A landscape with many valleys, sampled at points; each row gives a point and its height.
A ball rolls from a point to whichever of its 2 nearest points has the largest drop for the distance, and stops where none of them is lower. Distance is the straight distance between rows; heights are no part of it.
Q_471 h=4.46: -15	-34	-38	-4	-27	23	31	5	-13	12	-27	34	21	1	-42	-14	-49	-19	-27	-46	-28	-2	26	-17	-18	-15	-34	25	-26	-20	-12	8	10	-7	-11	-3	5	-16
Q_739 h=3.96: 6	-23	-1	25	-22	-5	-8	32	-11	20	2	-9	-25	16	1	-11	0	-1	12	-5	-18	9	-33	11	6	-7	11	24	-35	4	22	4	-24	-2	4	-11	-18	0
Q_537 h=6.18: -10	8	18	-3	-1	-10	9	-15	-1	-26	5	-19	-2	-15	-6	27	-1	1	-3	8	-5	-16	-3	23	-5	10	24	-37	23	-13	-21	6	2	9	-2	7	-19	30
Q_720 h=3.98: 1	2	-14	17	20	26	58	-38	17	-22	-42	33	-22	12	-43	-20	-6	10	0	-25	12	49	8	-27	17	8	-19	-30	2	21	17	-13	16	-27	3	33	15	-37
Q_588 h=6.72: 42	55	-18	-12	21	-16	-14	-6	15	-10	27	10	-17	7	25	-2	48	-7	27	19	27	-40	13	14	-14	-18	4	-17	21	-25	40	20	1	10	2	-10	1	7
Q_587 h=6.91: 10	-12	-2	-15	17	-12	8	0	-3	-6	10	-25	-13	42	-15	-27	-19	1	22	1	15	3	-52	3	13	8	3	-1	-11	38	-10	9	-21	-16	2	-11	-9	-8
Q_420 h=3.95: 2	26	-2	51	13	-4	5	0	9	10	-22	-18	-8	-27	-18	26	14	5	7	6	-1	15	-33	-3	1	4	29	-17	2	9	0	-2	-16	8	3	5	29	6
Q_866 h=1.60: 7	19	26	-21	-1	4	12	-10	9	-9	27	-10	17	6	-9	-33	12	1	9	-2	13	1	23	-12	3	29	-33	-16	24	-2	-7	12	-13	-30	-3	-3	18	22
Q_278 h=5.43: -14	20	-17	-17	6	-9	-12	19	7	4	-19	0	11	-1	5	36	-17	0	-6	-12	-5	-20	-61	6	2	-41	-15	-16	-4	-19	-18	-17	19	0	9	9	-37	-5
Q_770 h=5.98: 11	20	-21	-38	26	-29	-23	23	12	-1	4	3	-19	4	28	15	22	6	-3	0	15	-41	18	17	15	-14	3	-29	18	-37	24	-35	28	-12	41	20	-26	32
Q_325 h=5.29: 9	-4	32	-31	-6	-10	1	-10	26	-2	13	-5	-16	46	27	-22	26	-19	-8	-17	22	-29	5	13	-8	16	-29	-30	6	-8	29	-13	15	-34	-4	-12	-19	-3
Q_708 h=4.03: -9	1	-19	11	8	9	8	13	-24	39	37	-12	-4	-57	-44	-29	-36	-12	-10	-23	-7	-6	59	5	-29	-5	17	6	15	-23	0	-8	20	-40	-5	-1	-18	13
Q_309 h=4.98: -13	16	-22	13	3	-12	35	15	-15	25	13	2	-7	-53	-60	-21	-30	-1	-35	-28	5	-10	17	-20	-24	14	-8	-15	10	-21	-14	-10	-4	-46	17	6	-27	2
Q_392 h=5.04: -9	0	-38	-23	-18	-27	11	24	1	7	12	17	4	15	-6	2	13	-30	-16	-28	14	-46	-33	29	-26	-51	-12	6	-21	-15	-5	-13	-4	31	14	-17	-46	11
Q_53 h=3.44: -3	12	-9	-14	-15	-3	5	-42	47	10	52	-31	-6	7	-58	-27	-26	14	7	3	-16	3	-12	-10	-3	24	-17	-21	22	36	-27	56	8	-7	13	-12	16	-4
Q_722 h=5.95: -1	9	-2	-17	-13	-32	-15	38	23	28	0	-14	-9	-37	7	11	-11	1	-31	-19	24	-46	14	37	-31	15	-21	-38	16	-21	-9	-17	16	-15	14	10	1	9
Q_468 h=8.00: -22	10	-20	6	-20	7	-16	26	-6	11	-40	34	55	-13	13	13	15	-8	3	-15	14	-4	-25	-8	-9	-21	-49	19	-36	10	-11	9	-18	8	-3	-3	24	-50
Q_709 h=6.14: 8	8	18	11	4	10	26	-15	-3	13	8	-9	-11	27	8	-11	39	-14	32	-10	-7	26	-41	17	-10	10	23	6	-15	13	22	32	-33	-23	-8	-5	16	26
Q_287 h=6.80: -2	-45	17	13	-21	8	34	-10	11	13	-13	5	-9	15	-3	-10	-14	-25	-23	-12	-7	16	14	7	-16	17	-6	-5	6	-7	-17	4	32	-3	-2	14	-16	-15
Q_727 h=7.00: 1	-22	22	-35	-3	-18	-6	-31	9	-9	33	-19	25	59	13	-10	-29	-25	16	22	-14	3	-57	11	13	5	-15	7	-22	53	-17	17	-11	4	-7	-1	-9	-1
Q_196 h=5.81: -21	3	11	-32	-11	-42	22	3	0	-36	-1	-19	31	5	-17	6	-2	-12	5	3	14	-18	-25	37	-6	6	33	-9	1	-3	-10	-8	-3	7	-3	-8	-34	36
Q_850 h=5.71: 9	16	-35	-23	0	-22	-10	24	19	16	-22	-3	-7	-3	-7	26	0	-8	-27	-24	20	-40	-10	10	-2	-9	-22	-29	11	-19	8	-16	22	3	31	23	-18	5
Q_432 h=3.58: -22	31	2	4	-2	7	49	-16	-20	-37	-18	17	21	-15	-32	-1	-15	-24	-13	5	24	-24	5	9	-5	-3	7	4	7	16	-10	-18	-15	37	1	14	22	19
Q_779 h=4.18: 2	-21	-41	-5	-45	-1	3	9	12	21	-26	24	6	15	-19	-26	-24	-11	-22	-49	-4	-9	20	-4	-8	3	-44	30	-15	-6	5	11	8	3	23	12	9	-27
Q_993 h=3.73: -22	17	20	50	-8	13	33	4	-40	-9	-16	49	42	-55	-6	21	-14	-13	-17	-2	6	3	12	15	-48	-8	15	17	-12	-3	-24	-41	15	24	-3	3	27	-11
Q_684 h=3.87: -12	-24	-20	-38	-28	7	-15	-8	34	-4	-4	5	13	16	-30	-6	-48	-13	-10	-29	-18	-18	30	0	-9	0	-39	13	-4	-12	-9	18	15	11	20	28	5	11
Q_731 h=1.88: 15	-25	-3	-34	-14	-23	-3	2	-4	-30	-14	11	10	35	21	24	7	-9	37	17	-18	-17	-14	18	33	-4	41	43	-33	4	24	25	-3	25	-7	-10	-26	34
Q_979 h=4.23: 17	-12	-20	0	-29	-13	-28	27	22	38	-15	17	-18	-13	28	-6	26	1	-1	-27	-6	-2	52	20	-3	-15	11	6	4	-67	31	-12	20	-22	34	15	-5	16
Q_515 h=3.19: -3	54	-7	18	33	-2	12	-3	13	-22	-15	-4	24	-36	-17	16	-22	36	-10	17	35	6	-33	-21	5	14	16	-37	14	19	-24	-35	15	5	-1	6	17	-21
Q_5 h=1.50: -28	27	15	37	1	-8	34	22	-36	-12	-33	12	41	-33	-8	25	0	-20	-12	4	30	-5	-12	1	-14	-5	14	-5	-4	-5	-16	-39	-14	13	0	11	20	5
Q_266 h=1.80: 30	-3	21	-35	14	-35	-26	5	2	-10	-4	-23	3	42	39	24	12	16	39	31	-4	16	-89	19	50	15	36	10	-25	33	10	11	3	24	-27	-15	-6	32
Q_137 h=5.44: -17	-21	-19	11	-25	-1	11	-16	-33	15	11	24	-46	-23	-23	-6	-5	-41	-38	9	-10	-15	16	10	-9	-24	-8	21	17	-8	-4	8	-24	34	13	-2	10	-3
Q_568 h=5.92: 9	15	33	6	24	-23	-11	10	-19	-6	-5	-13	-7	-7	20	-13	18	13	-11	20	-6	-5	9	8	5	-3	19	-30	8	-28	6	-35	-5	-23	-2	-4	-9	6
Q_123 h=5.15: -12	19	1	-18	-18	17	-5	8	14	3	-14	18	37	-11	17	30	-31	2	1	-5	-23	-20	-17	1	-25	-22	4	-14	-4	-15	-16	1	15	7	-4	0	-11	-3
Q_80 h=5.46: -30	13	3	34	23	33	7	-28	-65	-21	33	26	4	-15	10	-17	1	9	-18	21	-19	1	22	-1	1	-35	17	49	1	-4	-12	-24	-26	15	-2	-7	25	10
Q_199 h=4.74: -11	19	5	19	-2	31	6	2	-13	4	2	19	42	-44	15	14	-20	-13	-6	1	-4	9	-8	4	-45	-19	8	4	-14	-8	-21	-14	9	-6	-14	-7	14	-26
Q_868 h=3.82: 10	39	-23	35	15	-16	-16	13	-12	-3	7	-4	3	-37	0	18	20	27	12	22	19	-30	-18	3	3	-13	16	12	-1	9	-3	-11	-11	24	6	-12	33	-3
Q_308 h=6.79: 17	5	10	-24	14	-20	-7	-15	21	-6	31	-31	-19	23	2	-16	-19	13	5	19	15	-25	-53	-6	4	12	-14	-41	23	31	-15	9	7	-9	-3	-3	-19	-25
Q_982 h=2.77: 4	-5	31	-21	-19	25	12	-24	43	-8	29	1	-3	23	22	-11	0	5	-5	-2	-5	0	29	-8	-14	19	9	-17	28	-18	-13	21	9	-8	-10	3	0	27
Q_419 h=3.81: 5	10	-2	-5	7	14	-32	10	14	12	2	-17	11	24	30	-14	1	27	19	-13	-12	37	-25	-28	3	-12	-7	-1	-32	-2	3	12	-14	-60	6	-18	-4	-20
Q_31 h=5.52: 0	26	-3	-7	11	34	-41	-11	36	2	-11	10	25	19	36	-9	11	32	1	-6	-4	19	7	-48	21	-6	-40	-16	-8	-34	3	-6	27	-35	9	8	12	-7
Q_493 h=4.76: 3	-18	30	28	24	19	59	-29	-7	-13	-32	27	3	-6	-33	0	-10	16	-10	-19	8	45	13	-28	6	2	6	-26	11	0	3	-44	28	-24	-21	31	7	-16
Q_388 h=7.49: -13	-20	17	5	-7	5	39	-6	-51	-18	9	22	-12	-14	-21	-26	-43	-23	-26	10	-5	-11	31	26	-22	18	2	13	7	21	-26	-25	-8	10	-20	-11	0	-11
Q_63 h=2.74: -13	12	0	-15	-1	-2	34	-37	19	-9	37	-18	14	32	-51	-40	3	-6	21	10	9	7	5	-8	8	30	-23	-12	30	49	-9	33	-23	-17	9	-9	29	16
Q_219 h=4.93: -3	-46	-6	10	-22	0	12	-6	-12	0	-11	10	-26	9	-31	-7	-12	0	-9	-12	-34	1	45	-4	17	9	-8	19	16	-5	10	-9	1	14	2	15	-10	0
Q_916 h=7.18: 4	-32	21	-13	-18	24	15	-23	-1	-4	18	-5	-1	54	19	-24	-12	-23	1	6	-29	5	4	8	14	-1	2	33	-9	-5	4	25	-1	2	-17	-13	4	3
Q_239 h=5.50: 0	27	5	-10	-1	35	0	-17	16	-26	33	4	22	-31	-12	-1	-53	22	-11	-5	-1	-2	31	7	-10	25	-15	5	-1	20	-52	3	23	6	-3	4	31	5
Q_526 h=7.91: 4	2	-5	5	1	-1	-9	21	1	-9	-35	10	45	13	10	-17	10	-10	26	-4	31	-8	-7	-6	9	17	-19	24	-26	9	2	-11	-3	1	-6	-8	19	-31
Q_583 h=3.45: -1	1	-14	-8	18	18	-35	26	-7	22	9	-26	8	-18	-3	4	-15	16	-7	-19	-13	5	-5	-24	-11	-7	-14	-19	-6	-28	-11	6	2	-53	3	-13	-20	-30
Q_176 h=5.60: 22	-24	30	11	-1	-10	-17	18	11	12	-3	-17	-16	14	38	-7	22	12	0	1	1	10	1	0	14	25	8	-33	26	-4	2	-12	17	-12	-14	-7	-15	-15
Q_148 h=3.51: 23	-13	4	-25	-9	-26	-7	20	18	-21	-19	-35	30	-5	-19	-4	-13	19	14	-16	11	6	-5	14	15	30	4	-20	-5	16	-4	-6	8	-6	-7	-14	-12	7
Q_651 h=6.31: 11	20	-28	-13	3	-11	-31	18	2	1	9	3	-22	-3	20	8	46	17	21	8	18	-36	0	7	12	-42	7	4	5	-49	42	-12	4	7	22	-10	-15	7
Q_38 h=6.10: -50	-34	3	-27	18	6	5	13	-57	-18	-10	-20	9	5	25	27	-20	-5	-32	23	-8	31	3	3	3	-32	-18	22	-20	24	-25	-21	-55	8	-4	1	-10	-34
Q_336 h=7.07: 42	-21	5	50	5	-2	-1	-10	22	8	-22	26	-54	5	-8	4	33	-1	7	-5	13	27	22	8	-33	-12	41	8	9	15	34	3	27	32	-2	26	17	-35
Q_28 h=4.28: -11	12	-25	15	16	13	-39	-6	-39	12	12	29	-8	-13	26	-27	10	-3	-27	7	0	-20	28	-6	-10	-26	-25	18	-12	-35	11	-40	-4	-22	-1	2	4	-24
Q_742 h=8.46: 3	-54	-7	-3	-15	14	-12	7	5	-1	-66	4	-4	21	-8	15	-5	-8	6	-19	-7	40	-39	-16	37	7	-31	4	-25	22	24	0	7	7	-13	26	5	-29
Q_381 h=2.32: 30	8	15	-16	33	-16	-22	-6	25	3	-12	-16	13	31	46	25	18	40	43	30	34	23	-64	-8	38	14	9	4	-8	44	-8	21	1	24	-23	-23	26	-1
Q_534 h=3.09: 15	-14	-12	36	18	5	35	-17	17	0	-28	11	-4	-11	-57	-14	-2	14	8	-17	8	47	-14	-23	-18	-6	-2	-25	-31	26	-10	-1	26	-29	1	15	13	-49
Q_380 h=4.71: -24	-10	-29	-10	-32	-11	-4	12	-38	3	-26	22	14	6	14	12	16	-24	-5	-15	9	-21	-34	12	-2	-42	-26	39	-27	1	7	-2	-11	42	6	5	-33	14
Q_694 h=6.45: 0	1	7	21	-11	38	32	-13	13	5	-1	29	-10	1	-12	4	-18	-20	-10	-17	-19	10	41	0	-35	-7	21	4	16	-8	-1	11	42	2	-15	18	15	-6
Q_978 h=7.17: -23	-5	6	25	-12	-4	10	14	-19	18	13	-38	-1	-25	-24	-30	2	-7	-9	-6	-23	-2	-6	-23	5	30	-5	-10	21	6	-19	33	-46	-28	8	-22	18	-5
Q_422 h=1.28: -19	21	4	37	7	-11	30	9	-25	-3	-20	-10	15	-44	-38	26	5	5	7	17	-9	4	-9	-1	0	1	38	-8	24	-13	-5	-28	-29	20	18	14	14	41
Q_908 h=5.54: 2	2	-23	-2	6	-21	2	15	9	34	13	-26	-21	-44	-40	1	-23	5	-35	-14	10	-26	13	1	-19	23	-19	-57	25	-10	-12	-12	13	-46	9	10	-6	-4
Q_169 h=6.57: 6	-4	7	9	6	-6	2	-20	23	-6	-3	-20	-17	11	-12	18	1	1	-12	-9	8	-2	-60	6	-8	3	20	-42	24	7	-10	13	5	-3	-8	1	-24	-1
Q_340 h=5.41: 0	18	5	18	2	34	-10	4	-11	-13	21	15	19	-19	3	-16	-16	22	5	13	-20	15	54	-13	-4	-11	8	30	3	-13	-1	-13	11	7	-18	12	13	-5
Q_466 h=4.10: 4	35	-18	14	13	11	-7	-31	35	-10	39	-25	-8	-13	-23	-20	-15	28	14	14	18	8	-29	-1	-5	18	13	-20	18	27	-14	39	-6	-4	-1	-13	30	-7
Q_161 h=7.31: 18	-39	19	2	-22	11	7	-40	-1	-19	22	12	-36	53	12	12	-9	-36	6	11	-16	-9	-25	17	-1	15	4	24	-10	28	19	30	-18	30	-16	1	2	22
Q_937 h=5.30: 4	1	-23	29	-10	0	9	-1	-14	35	50	-5	-33	-59	-33	-10	9	-2	-14	-15	-10	-11	60	6	-39	-7	41	-7	36	-18	11	5	12	-4	1	0	-8	3
Q_754 h=4.87: 40	-16	13	17	-2	-14	-23	26	33	4	-25	8	-20	11	19	0	30	14	6	-6	-15	6	60	-3	8	3	16	6	10	-37	57	-20	32	9	11	15	0	9
Q_950 h=6.47: -45	-9	16	11	14	-23	18	32	-48	20	-7	-27	-17	-45	18	38	14	-17	-28	21	-6	26	-4	5	-4	-17	9	33	1	20	-11	-21	-68	10	-10	-14	-8	-15
Q_6 h=8.32: -38	-38	-17	-8	-32	9	-30	24	2	41	-22	-9	11	-23	-9	30	-4	-20	-23	-17	-33	4	-3	-18	3	2	-37	16	-12	2	-13	25	-23	13	23	15	-3	-8
Q_429 h=2.71: 24	1	29	-27	25	-13	-38	16	23	3	1	-39	11	30	38	-5	15	33	24	37	12	28	-17	-24	47	25	-2	-18	-12	34	-4	12	1	4	-27	-30	4	-21
Q_71 h=5.64: 21	33	4	40	19	8	30	-18	37	0	10	7	-10	14	13	-17	40	-2	17	6	18	34	-21	1	-20	10	31	-12	-12	19	-5	39	-11	-8	-2	-14	41	9
Q_793 h=4.02: 4	-3	10	-35	13	-34	-10	9	-41	-24	16	1	7	17	32	-3	38	-25	20	31	13	-34	37	28	19	2	-3	11	0	-10	19	1	-17	10	2	-21	-21	15
Q_9 h=4.82: 0	9	16	1	7	40	-20	-34	33	24	-8	5	-5	41	47	29	13	3	4	-5	-25	44	-31	-41	9	-19	-2	-19	9	-54	13	13	17	-41	19	5	-14	12
Q_47 h=3.40: -3	-6	14	-43	-19	2	-7	-34	47	-3	41	15	19	33	-4	-11	-27	-9	-1	-4	-5	-17	24	0	-6	0	-34	-7	22	-2	-17	34	17	0	7	8	-3	25
Q_292 h=7.77: 5	4	-17	12	-2	-11	8	13	8	-1	-50	9	22	-11	1	6	47	-5	31	-9	43	1	2	4	10	-2	6	31	-19	20	28	19	-1	45	0	2	26	-12
Q_351 h=8.22: -28	2	-25	1	-32	-30	-31	20	9	46	-13	-17	-6	-20	-14	37	15	-9	-18	-14	-7	-15	-62	-18	-6	-9	-36	16	-6	0	-8	36	-19	13	21	14	-16	4
Q_755 h=1.24: 4	-29	12	-50	10	-38	-5	24	-17	-15	-14	-23	-7	39	23	42	1	-4	31	16	-21	-2	-64	23	40	2	28	22	-30	15	7	-6	-9	11	-25	3	-37	38
Q_144 h=4.47: 10	8	14	-15	-15	27	4	-11	42	6	-20	8	30	46	17	9	30	6	22	-28	-4	32	-23	-21	10	-7	9	-12	-16	-34	8	13	10	-38	-8	3	-23	26
Q_146 h=5.88: 14	-9	5	17	-2	6	4	-20	34	22	8	10	-54	16	27	-9	19	-34	-26	-19	18	-19	26	16	-22	10	2	-40	19	-21	15	15	50	-19	13	3	13	10
Q_662 h=5.90: -6	-21	-33	0	2	17	-24	-21	-39	2	13	10	-48	-8	8	17	-6	-5	-21	29	-20	-15	20	-11	26	-19	-23	23	9	6	-3	11	-21	36	9	0	5	-20
Q_951 h=8.39: -9	-24	1	-14	-17	-1	-20	19	-9	9	-58	2	7	14	5	30	3	-17	3	-7	-8	11	-5	-1	22	-7	-31	17	-10	-1	-2	12	1	19	15	16	8	-23
Q_633 h=7.23: -12	-18	1	8	-4	27	34	-22	-21	-5	12	24	-19	-22	-28	-26	-39	-25	-54	-6	-3	-21	41	-3	2	17	-42	13	20	29	-24	-5	14	9	-22	12	18	-12
Q_611 h=4.40: -2	-12	-22	2	-20	-18	-2	29	-39	1	-4	7	4	19	5	-17	32	-29	9	-27	5	-11	-33	28	-15	-21	-2	49	-38	-12	21	-10	-39	10	-6	-8	-28	4
Q_998 h=7.15: -14	-9	8	26	5	4	25	-10	-31	-4	35	6	-12	-27	-21	-7	-15	-8	-5	17	3	-9	19	21	-27	14	45	3	19	13	-20	5	-7	29	-7	-4	16	-2
Q_941 h=4.49: -3	-28	-27	-3	-33	9	19	13	-18	-12	-23	32	-4	22	-12	-36	6	-7	-14	-28	4	-3	44	-4	15	-14	-22	48	-11	-11	29	-18	1	5	9	30	3	-17
Q_352 h=5.45: -7	10	-10	-18	-14	2	6	6	-11	-19	14	6	10	17	-13	-4	-13	-22	7	1	2	-36	-26	20	-26	-26	21	-4	-3	-20	-5	-15	-17	22	10	-5	-42	22
Q_544 h=7.08: 0	-25	17	-32	3	22	-25	-46	7	-18	39	3	9	59	16	9	-24	-7	0	30	-30	-6	-17	-13	10	3	-6	11	-6	22	-16	18	-8	-10	3	-10	-20	7
Q_788 h=4.85: -27	-21	-34	7	-38	25	22	-23	-20	20	-6	29	11	-22	-19	6	-36	-37	-25	-20	-20	-2	16	4	-20	-28	-24	37	4	-13	-18	11	4	39	-3	-3	9	-6
Q_718 h=2.65: 25	5	-11	10	-10	-19	-25	11	5	-13	1	-6	4	15	25	30	32	23	44	24	-7	7	-21	7	29	-10	35	44	-27	4	39	21	-12	40	-1	-31	1	30
Q_812 h=6.46: -7	-13	-3	45	28	17	19	-13	-24	27	41	-8	-45	-59	-17	-22	5	-21	0	7	-2	-14	41	10	-25	4	52	1	44	14	9	11	22	21	-16	-19	16	13
Q_803 h=5.72: 7	18	14	12	4	38	-43	9	15	3	3	3	21	-13	31	-8	8	29	-5	0	-13	25	40	-41	14	3	-19	18	-15	-6	-2	0	17	-18	-6	-4	23	-21
Q_220 h=5.94: 6	2	-1	14	-19	29	-5	-11	17	3	9	17	-2	-38	-21	3	-46	13	-14	-11	-4	-1	52	24	-24	18	4	2	20	3	-21	-6	61	-4	0	25	9	4
Q_104 h=1.74: 6	23	-33	31	31	17	19	-17	8	-16	-28	6	13	-23	-50	6	-21	11	-4	-22	21	16	-35	-22	1	-2	-3	-27	-3	28	-8	-12	23	-13	0	8	33	-35
Q_344 h=3.38: 17	-17	-4	6	-12	-6	-54	36	3	2	5	-23	-1	6	23	19	4	20	31	21	-32	9	-15	2	21	-24	30	22	-28	-11	17	12	-20	11	1	-14	-22	9
Q_786 h=5.91: -39	-9	8	6	7	13	-3	7	-44	-17	4	3	5	-11	23	-1	-15	-5	-13	23	-38	18	15	4	1	-27	13	38	-6	14	-10	-16	-37	18	-12	-1	0	-18
Q_799 h=6.98: -17	-20	10	2	-20	11	16	5	-11	16	-11	14	-12	-16	10	-5	-10	-27	-40	-19	5	-20	42	6	-23	21	-50	8	7	-14	-22	-3	17	-6	-7	13	15	-24
Q_766 h=6.81: 23	18	-5	-11	-1	-17	4	-33	24	-14	52	4	-16	30	26	2	41	14	39	22	11	-13	2	18	-7	-6	35	-3	12	-18	40	44	-15	21	-6	-22	6	35
Q_837 h=4.83: 19	22	-7	-4	5	-9	-18	12	18	-22	6	-18	27	-55	-20	-7	-59	44	-4	-1	17	-4	14	12	-4	41	17	-15	0	12	-31	-33	38	-7	2	17	-8	-7
Q_329 h=6.49: 23	1	6	44	9	0	2	-22	37	6	-7	1	-66	9	9	-7	44	-11	-9	1	17	7	32	3	-20	13	20	-24	27	-4	38	8	25	2	-9	22	14	-10
Q_391 h=8.52: 23	-27	-21	-6	3	0	-22	7	25	-8	-43	-14	1	37	-6	-3	-4	16	37	-22	0	35	-25	-28	50	4	0	24	-34	24	19	30	10	0	7	22	-15	-19
Q_455 h=8.10: -21	18	-36	12	-13	-4	-27	14	-5	28	-11	23	-2	-27	-12	17	12	-2	-21	-15	17	-16	-44	-35	-5	-22	-49	15	-18	8	-16	15	-17	12	7	7	15	-31
Q_541 h=2.52: -8	2	-6	17	12	32	-12	16	-18	44	19	-10	-13	-50	-30	-12	-3	8	-12	-23	-22	27	26	-31	-10	4	2	-3	8	-30	5	5	0	-45	10	-9	7	-6
Q_796 h=7.50: 31	-12	-8	30	-1	-13	2	0	15	-18	-34	12	-35	9	-6	6	34	-12	32	7	28	-13	20	-1	4	0	18	13	-7	21	44	16	21	50	-9	21	19	-24
Q_145 h=3.08: 21	0	9	-27	6	-29	-35	40	29	-2	-17	-23	14	2	18	1	8	16	38	25	7	-6	-16	5	30	23	-7	-15	-8	14	6	12	-1	22	6	-12	4	-5
Q_524 h=5.51: 12	-7	5	-31	-17	-13	-6	-16	46	28	31	-9	-19	31	30	-23	-5	-16	-13	-19	33	-30	3	27	-33	8	-19	-44	27	-9	6	26	37	-19	9	-4	-11	-12
Q_384 h=4.91: 15	44	-12	37	34	2	32	-14	26	-8	23	-6	-27	-18	-14	-18	14	35	11	19	23	18	6	3	-24	6	39	-12	3	24	-15	15	-4	1	9	-17	36	-9
Q_646 h=4.48: 6	-2	29	-16	12	-5	0	-26	-40	-32	7	21	-5	29	13	-23	16	-19	15	20	2	-9	12	-2	21	2	-9	3	2	3	21	-24	-26	-10	-12	-8	-23	12
Q_171 h=4.16: 7	34	-9	20	43	0	-13	-4	0	-23	21	-29	11	-51	-27	6	-33	52	5	22	10	4	4	-18	15	29	15	-30	19	9	-34	-11	24	3	-9	-4	23	-5
Q_489 h=4.50: -23	25	-8	-14	3	18	11	-4	-11	-35	-31	44	36	-14	-13	30	-25	-10	-23	9	11	-5	12	-8	6	-11	-19	16	1	-6	-26	-19	2	51	12	35	5	12
Q_193 h=7.46: 16	-19	40	2	0	-16	-24	-34	8	-17	39	-11	-42	38	49	22	2	-9	-2	36	-21	-9	-43	29	0	14	9	-5	6	20	13	35	-12	40	-11	-18	-16	20
Q_170 h=4.41: 26	-24	33	19	16	-4	69	-12	-2	-25	-18	-11	11	25	-30	-16	-20	24	6	-9	11	41	0	-19	8	22	31	-25	-11	30	-5	-39	28	-24	-21	4	-15	-4
Q_367 h=5.19: 1	14	19	8	2	33	-32	-6	24	13	-33	-9	6	17	27	30	39	9	-7	6	-12	36	2	-41	10	9	-22	-37	20	-45	20	0	7	-47	3	-1	8	10
Q_284 h=6.23: -52	-22	4	-24	-4	15	-8	37	-25	24	-7	-16	6	-27	49	44	0	-4	-19	11	-8	18	-6	12	-12	-35	-8	25	-17	33	-10	-10	-53	32	6	-12	-5	-32
Q_335 h=7.37: -25	-6	-6	-14	-9	-11	-1	20	-21	26	38	-14	26	-21	-28	-28	-15	-3	0	-2	-21	-16	30	2	-1	6	-2	17	14	-16	-22	13	-53	-24	19	-29	-4	14
Q_528 h=5.32: 38	-22	24	-11	-1	-13	-14	4	40	-9	-23	-20	-17	17	5	-7	18	23	22	1	-3	13	24	-15	15	23	34	-19	6	-6	32	-3	33	3	6	12	-24	13
Q_321 h=3.75: 3	9	-22	-5	13	2	-40	26	3	27	-9	15	-13	-6	21	-5	2	18	-18	-11	-5	-2	40	6	-1	-23	-20	10	-11	-49	8	-31	25	-21	30	18	-6	-5
Q_298 h=5.18: -7	20	-6	-33	-1	1	4	7	2	-27	4	-3	42	-24	-34	-12	-67	29	-14	-12	-1	-6	28	-1	20	16	-28	-10	-10	7	-38	-26	24	-9	-5	11	0	10
Q_693 h=4.94: 13	7	44	-18	12	9	23	-4	-14	-25	-4	13	-17	35	15	-27	12	-9	-15	5	7	-9	29	5	10	25	-22	-36	21	9	26	-38	17	-22	-26	14	-17	14
Q_484 h=4.86: -2	13	13	27	30	36	-19	-26	-49	-15	30	27	5	-14	36	-19	20	11	1	22	-24	4	49	-21	-12	-19	-2	31	0	-16	3	-30	9	-6	-6	-6	7	-20
Q_943 h=6.48: 17	30	3	-13	0	-13	33	-29	0	-5	37	0	-19	39	14	-12	22	4	38	18	8	2	-22	41	-20	3	40	11	-12	9	14	28	-37	3	-10	-29	11	50
Q_828 h=3.94: 8	-6	19	-23	1	-19	32	-8	28	-23	-11	-23	37	30	-26	-19	-9	34	21	-12	13	38	-15	-18	37	34	24	-43	-4	29	-15	-26	28	-15	-8	-6	-16	15
Q_180 h=6.96: -31	-23	26	-7	3	-30	-5	15	-18	28	0	-37	-12	-11	2	8	9	-4	-22	28	-13	0	-10	-6	6	20	-33	-7	22	4	-18	7	-51	-31	4	-7	-9	3
Q_376 h=6.74: -29	-30	21	-5	7	-31	5	22	-34	-5	-16	-19	-18	-18	11	37	-1	-15	-14	29	-14	6	-2	14	16	-5	-1	-1	2	3	-9	-19	-52	17	-3	5	-17	20
Q_676 h=3.53: 2	22	4	-25	23	-27	-11	11	-38	-6	-18	-6	22	10	11	12	49	-11	47	17	15	-18	-6	17	29	3	9	18	-13	3	21	10	-27	4	-12	-40	5	24
Q_347 h=4.12: 4	23	16	-26	-5	16	-18	21	13	3	-6	-5	45	13	30	4	8	19	35	-15	-29	26	-24	-24	4	-15	23	-5	-14	-35	4	3	-11	-53	-4	-15	-36	29
Q_948 h=2.53: -6	34	-9	12	26	-15	-10	16	-41	-7	19	0	15	-5	17	-5	39	4	16	36	27	-19	-22	-2	24	-20	11	21	-5	0	6	-25	-48	10	-5	-34	25	18

Call two points neighbours if one is among the 2 nearest of the other. Go from one point of each pair to the other, from neighbour to neighbour, staying as low as possible. Name the highest point that can't be avoided.
Q_104 / Q_755 | Q_493
Q_708 / Q_850 | Q_722
Q_321 / Q_755 | Q_537
Q_321 / Q_541 | Q_803
Q_948 / Q_422 | Q_420

Where does a ball stop that starts at each point below?
Q_335 | Q_484
Q_308 | Q_755
Q_391 | Q_948
Q_766 | Q_866
Q_978 | Q_484
Q_742 | Q_948
Q_336 | Q_948
